Points, in no order, along strands that fork and pass close to each other.
Two points are linked if the straight distance between their rows is under 64. Some points are linked to none.
Gove: [  4  -6 -14   6 -12  17 -10   7 -18 -10  -1  -7  17   7  -3  -9  17  -8
   2  -3   8   6  -7  21  29]
Gizan: [ 19   8   6 -10 -18  17   8  17   0 -12  -7 -14  14   2 -16  22   3 -36
  24  16 -14  13   4  -3  -9]
ramo: [ -4  -3 -10   9 -18  15   5   5 -13 -18   4 -22   1  29  -6  -8  14 -28
   8   0  12  -6   1  16  31]
Mufi: [  2   2  18  12   7   4   2  20  30 -23 -18 -17   1  23   3 -24  14  11
  21   5   6  -4 -32  17   1]
Vedu: [ -2  -3   0  19  -2 -12  16  -1 -13  21  34  -2 -24 -16  11  13  -2 -11
 -38  -5  10   4  -4  -2  -5]
zel: [  2  24  -1  10 -18  15   7  12  -7  11   6 -12  22 -11  -7  17  -6 -47
  -2  14 -10  13   2  -4 -16]
Fani: [ -3  19 -34  40  12   2  -5   9 -20  10 -12   3   0 -13   5   0  11 -18
  -8 -26  32   9 -36  21  39]
subog: [ -4 -12   5 -28 -20 -11   6  -6   0  -2   9 -27   8   2 -13  14 -23  38
 -24  12   2 -14   2   0   4]
tunup: [  5  25  12   8  37  -4  -3  12  12 -18 -47   7   4   8  -9 -10   4   7
  27 -13  13  -5 -20   5  -9]
pon: [  1 -20   5 -34   4  -8 -18 -32   5   3  10  37 -30  -3  10  14  -4   0
  24   3 -28  -5  33 -29 -12]
debi: [ -3   6  10  29  -5  17  12  30  23  -4   0 -29  -4  17   4 -36  21  -4
   5  -2  12  -1 -21  24  14]
sato: [-12 -15   3  19  -8 -20  29  -2  -6   8  21  -6 -30   7  14   0  -2   2
 -30 -20   5 -14   5   6  -6]
pab: [ -8 -21  -6  -4 -21  -7  -2   1  14  23  44   5  12 -18  11   6 -32   4
 -29  11 -15  20  13  -9 -20]
Gapi: [-14 -16  -9  14 -11  -6  -6   0  11  21  32  25  14 -19  22  -7 -20 -14
 -18  -5 -18  22  12 -11 -19]
kis: [ -6 -11 -10 -18 -11  18 -15 -40 -27  23  25  24 -16  -3   4 -10  11 -11
  -5   3 -17  -7  43  -4   9]
Nazos: [ -3  34  25  13   8 -10  12  10   7   7 -16 -36 -11  -6 -19 -12  -6  17
 -14   8  32 -18 -31   5  -5]
Zer: [  2  -6  -7  -2  -8  17   1   5  -8  12  -4  12  24 -13  -3  -6  11  -4
  -7  -7 -16  20   8   0 -12]
Gik: [ 12 -19 -10 -37  -2   1 -35 -16   9   6  28   4   8 -17  -9  34 -33  31
   0  27 -13  13  -8 -14  12]
Piz: [ 12 -21  10 -11  -6  18   5   1  23 -15   7   3 -22  28  17 -14  12  -4
  29  13 -28 -15  22   0  -3]
vefo: [-17 -10   0 -15 -12 -11  10 -30  -3   1  16   1  -7  24   9 -27   6   6
   6  -4 -11 -23  34  -8  -4]
bov: [-14 -18 -29 -22 -31 -16 -10   2 -26  -7   1  -5  41  -6 -21  21 -17  19
 -23  -6  -2   3  13   1  24]
ziba: [ -1 -16   1  13 -19  -6   2   9   1  18  45  -6  -4 -26  10  23 -22  -3
 -37  13   1  22 -11  -5  -8]
Ralo: [ 11  31  20 -20   8   0   1 -17  -5  13 -18 -14   0 -22 -17   7  -5  10
  -9  24   5 -12   3 -11 -31]
firud: [  6  30  -1  15  -2  12  -1 -21 -11  32  26 -19 -14 -14   3 -19   6 -28
 -19  12  13  -5  -5   8   8]
puno: [  4  -3   0  -2   8   6   0  -6  -7  16 -11  23   2 -16   1  -8  17  20
 -16 -16  -9  12   4  -2 -11]
Fuzo: [ 24  16  33  -7  15  26   4  -3   4   5 -19 -19 -33   9  -2 -10  30   4
  10   9  -4 -21   3  -3 -19]
Miram: [  7 -38  -6 -24  12  -8 -24 -16   1 -10  21  25 -21   0   8  30 -13  37
   7   2   1   0   4  -4  27]
fino: [ -9  27  -6  22  -7 -10  11   9   3  -2   9  -8  13   1   0   4 -16 -41
   3  11   8   9  -8   0  -3]
ged: [ 16  34   7  -8  16   9   2  -6 -12   5 -33   8   8  -4 -16   9   5 -13
  17  10  -2  -6   5 -18 -30]
zim: [ 11 -32   3 -17 -11  15   3  -3  30  -1   8  19 -13   8  17  -4   7   4
  33   9 -46   0  32 -14 -24]
dos: [ -1 -15  -7 -34 -28 -18   4  13 -22 -13  -8 -19  23   3 -28  38 -19  31
 -21  -8  -1  -9   8  -2  11]
sebi: [  7 -16 -13 -15 -25  25  -6  -1  -4   9  18  -4  23  -6  -4   0  -6  -4
  -3  12 -21  17  14   3   0]
sufe: [  4  40 -16  21  10   5  -7 -23 -18  14   3 -21  -7   0  -1  -7   0 -34
  -5  13  31 -13 -11  11  25]
fur: [-14 -12  23   5  -4 -16  34   9   3  -5  12 -16 -29  29  13  -6  10  10
 -13 -17  -4 -23  15  -6 -12]
rof: [-10  19  -5   0  10 -12  -6 -22 -24   7 -12 -15   6  -7 -12 -13   3  18
 -31  -2  31 -16 -12  10  16]
Tur: [ -5  14  21  11   3  -6  33  24   7 -13 -11 -20 -23  31  -3  -1   8  -3
   7  -9  13 -23  -1  -3 -17]
didu: [ -4  18  -2  26  -7  13  17  14  -4  -3   3 -27 -13  28   4 -24  23 -22
  -2  -5  20 -20  -5  20  19]
vut: [-10  -9  -9  -6 -25 -11  -1  21  31 -17   3   2  52  -5  -3  -1 -34   2
   3   8 -12  22  -3   4  -6]
dera: [  9  19  21  -1  25  13   1 -20  18  16 -16  -4 -11   2   2 -37  20   7
  11  12  -1 -13   7  -4 -24]
Kino: [-10  32  -4  14  15 -23   1  -5  -8   5 -20 -17   2  -7  -7   2  -9   7
 -18   0  39 -11 -22   3  11]
pakav: [-14 -12 -16  13 -11  -2   5  29  -5 -22 -13  -2  31  14  -3 -15   5   3
   5 -26   7  13  -6  14  15]
Malir: [  8 -33  -8 -22  -1  -6 -16 -11  -2   6  30   6 -14 -14   3  33 -18  28
 -18   5  -9   6   3  -5  19]
Toko: [  1   9   7   0   7  17 -24 -13   9  17  21  16   4 -27  10   7 -15 -32
   8  29  -6  14  -8 -12 -14]
bebev: [  1  35  24  22   9  -3  28  18  18  15 -13 -32 -20   3  -6 -18   5   1
  -9  -5  16 -21 -12   4 -15]
pegub: [-15  -7   0 -14  -7 -10   1 -11 -15  -7  -9 -12   8   5 -10  -9   0  29
 -23  -7  15 -16  -3   5  12]
tupad: [  1  23 -11  51  16 -20  14  32  11   2 -10   6  -3  -7   4  11  -5 -17
   4 -22  19  12 -27   4  -1]
Midom: [ 19 -18   7   1  11   7   3  12  -6 -10  -6   8 -23   2   5  16  15   0
   8  -9  -5  10  -9   2   7]
zelef: [ -3 -17  -3  -9  15 -14 -15  -9   2 -30 -10  21  -6  16   0   6   0   6
  28  -5   6  -7 -12   8  32]
gofa: [-22 -19 -36  -2 -17 -11 -13  -3 -22 -11   8  10  37  -4   0   4 -20  11
 -15 -14   6  18   1  10  32]
bazim: [  8 -22  -9  14  -6  -3  11  20 -12 -15  11  12 -21   9  11  28  11 -22
   5 -13  -4  10  -4   9  14]
dugov: [ 19  10  25 -26   1   4   6 -27   3  21   6 -25 -15 -15 -10   5  -2  18
 -15  22  -7 -12   9 -17 -26]
Serin: [ -4 -32  -3 -19  14 -17 -25 -12  11 -24   2  35  -8   5   7  17 -22  24
  25  -2  -6   3  -3   0  20]
tuti: [  8   5  22  12  26  -2   0  17  14 -24 -27  -3 -20  19   1 -14  17  11
  22  -5  20 -11 -25  12  11]
zed: [ -7   4 -12   2  -2   2 -26  -5  -6  -1  16  12  16 -21   2  27 -21 -25
   1  18   7  18 -14 -12  14]
kevus: [ -5 -19   3 -26  -3  -9  -9 -19  25   0  11  32  -4  -4  16  -1 -24   3
  22   2 -29   2  25 -20 -22]
lefe: [ -9  -9  -4 -11  21  -9 -21 -15   1 -20 -37  24   7  13  -1 -22  11  31
  19 -15   9   0  -6   5  17]
Bori: [ -9 -11  -9  14 -16   0  32  30  -6 -11  -8   3   1  28   7  -7  28 -13
   5 -30 -15  -3  24   2 -11]
lef: [ -1   1  -2  14  -8 -18  24  32 -14 -16   0 -10 -18   5  -5  36  -4 -12
 -13 -16  10  -1  -3   2   3]
vufep: [-16   3 -14 -16 -14  -5 -16  -8  13  -7   1  -5  53  -9 -10 -13 -29   6
  -3  14  -1  14   3   2   4]
lir: [ 17 -17  13 -35  10   1  -7 -32  -9   9   4  17 -32  -7   4  15   3  24
   7   6 -19 -13  18 -22  -8]
golob: [-11 -14 -23   9  -2 -10 -14   1 -11  -6   9   9  16 -15   1  17 -19  -6
  -8  -2   8  16 -15   5  15]
det: [-15 -20 -14  -2 -11 -19  17  27  -2 -28 -23  16  22  26  -5  -5  10   3
  10 -31 -11   1  17   4  -3]
Vene: [ -8 -14  -7 -16 -11  16   2 -37  -9  15  16  12 -15  13  13 -28  25   1
   5  -1 -14 -18  46  -6   2]
mobiv: [  2 -17  -3   3  -5  -3 -12  27  28 -11  -3  13  36 -18   5   2 -19  10
   7   1 -18  33 -23   5 -13]
ferob: [ -2  -9 -23 -25 -16  29 -29  -6   5   5  16  -8  53 -10 -12 -18 -21  16
   2  19 -12  20   3  11  10]
Befit: [ 12  16  13   7  17  18 -13 -18  -1  22  13   0  -9 -18   5 -14   4 -17
  -7  16  -3   8 -10   0  -9]
voz: [ -3   3   3 -18   4  -4 -14 -39 -21  17  15  14 -10 -15   0   6  -5   5
 -10  10  -4  -5  22 -15   0]
Dafeb: [ -3  10 -17  35  14 -11  -1  18  -7  -2 -21  12  -1  -6   7  -1  10  -5
   2 -27  17  11 -24  13  19]
fosa: [ -3 -14   8   5 -17 -21  28  31  -3  -2   4 -10  -7 -10  -6  35 -10  12
 -32 -19   3   1  -3  -3 -14]
saka: [  0  24   6  11  24 -25   4   6  -9  -1 -23   8 -13 -20  -6  38  -2  -5
  -9  -3  15   0 -17 -26  -9]
Des: [  8 -14  20  -5  22   7  -9  -1   2  -3  -9  17 -20   0   5  -6  14  22
   1  -4  -1   1  -3   3  -2]
soz: [  0  25  -6  33  -2  -9  19  26   9 -11  -9 -19   4   7  -5  11 -11 -32
  11   0  16   3 -23  10   3]
tutif: [  1  31 -25  22  12   9 -22  -6 -19   5  -5  -9  12 -16  -2   6  -1 -35
   6   8  31   9 -28  15  35]
ribi: [  4  24   8 -10  -1   1  11  -7  -5  -8 -21  -9  10  10 -15   7   0 -27
  19   8 -13  -8  18 -10 -18]
Biza: [ -1   5   8  -5  26  -8 -16  -7  17 -15 -36  18  21   7  -4 -23   5  20
  23  -5   4   3 -10   2 -12]
napo: [  1  -7  -3  14  -1  17  18   9  -9  15   1  17 -19  15  15 -12  38 -14
   7 -18 -20  -3  30  -6 -22]
bekab: [ 17  21  21  -7  16  25 -12 -22  23  19   3  -8  -6 -10   0 -24   4  -6
  15  30  -8  -6  -2  -5 -24]
Vapek: [  1  10  10   9   7  14  14  -5  10  19  -6   5  -4  12  11 -40  30  -2
  10  -3 -12 -12  27  -7 -29]
Vatem: [ 19 -15  27 -15  20  18  -1  12  13 -11 -29  -1 -26  15   2 -12  34  30
  20  -3 -11 -13  -3   0 -12]

Follow the links from the first point to the second, and from the first to the third. Name the last point that the two ways share.
sebi, gofa, fino => Befit
soz, Mufi, pegub => Befit
ged, napo, Des => dera
Toko, bazim, tunup => dera
lefe, sebi, fosa => Des

A fork is a point with three links, a tip a point with one. Leave the first point through the second and follow the links. Name the first fork or tip that comes.
Vene, kis => Piz
subog, pegub => Gapi
soz, tupad => Befit
Mufi, tuti => Gik
Gik, Malir => dera
Piz, zim => vefo

A fork is a point with three links. Follow the links from the first point to the second and name the forks in between, in order.
Midom, fino => Des dera Befit
Des, Gizan => dera Befit
Biza, Vatem => dera
Tur, bekab => Befit
fosa, sebi => Des
debi, bazim => dera Des
golob, Vatem => Befit dera
Dafeb, fosa => Befit dera Des
mobiv, tuti => Des dera

Name the points in between on the shortest way along the links from the first point to the second, in order.
ramo, tutif => Gove pakav det Bori napo Vapek dera bekab Befit firud sufe
zed, Vedu => golob gofa bov dos subog pegub rof Kino Nazos bebev Tur fur sato
fosa, mobiv => lef bazim Midom Des puno Zer sebi ferob vufep vut
dugov, det => Ralo ged ribi Gizan zel fino soz tupad Dafeb Fani tutif sufe firud Befit bekab dera Vapek napo Bori
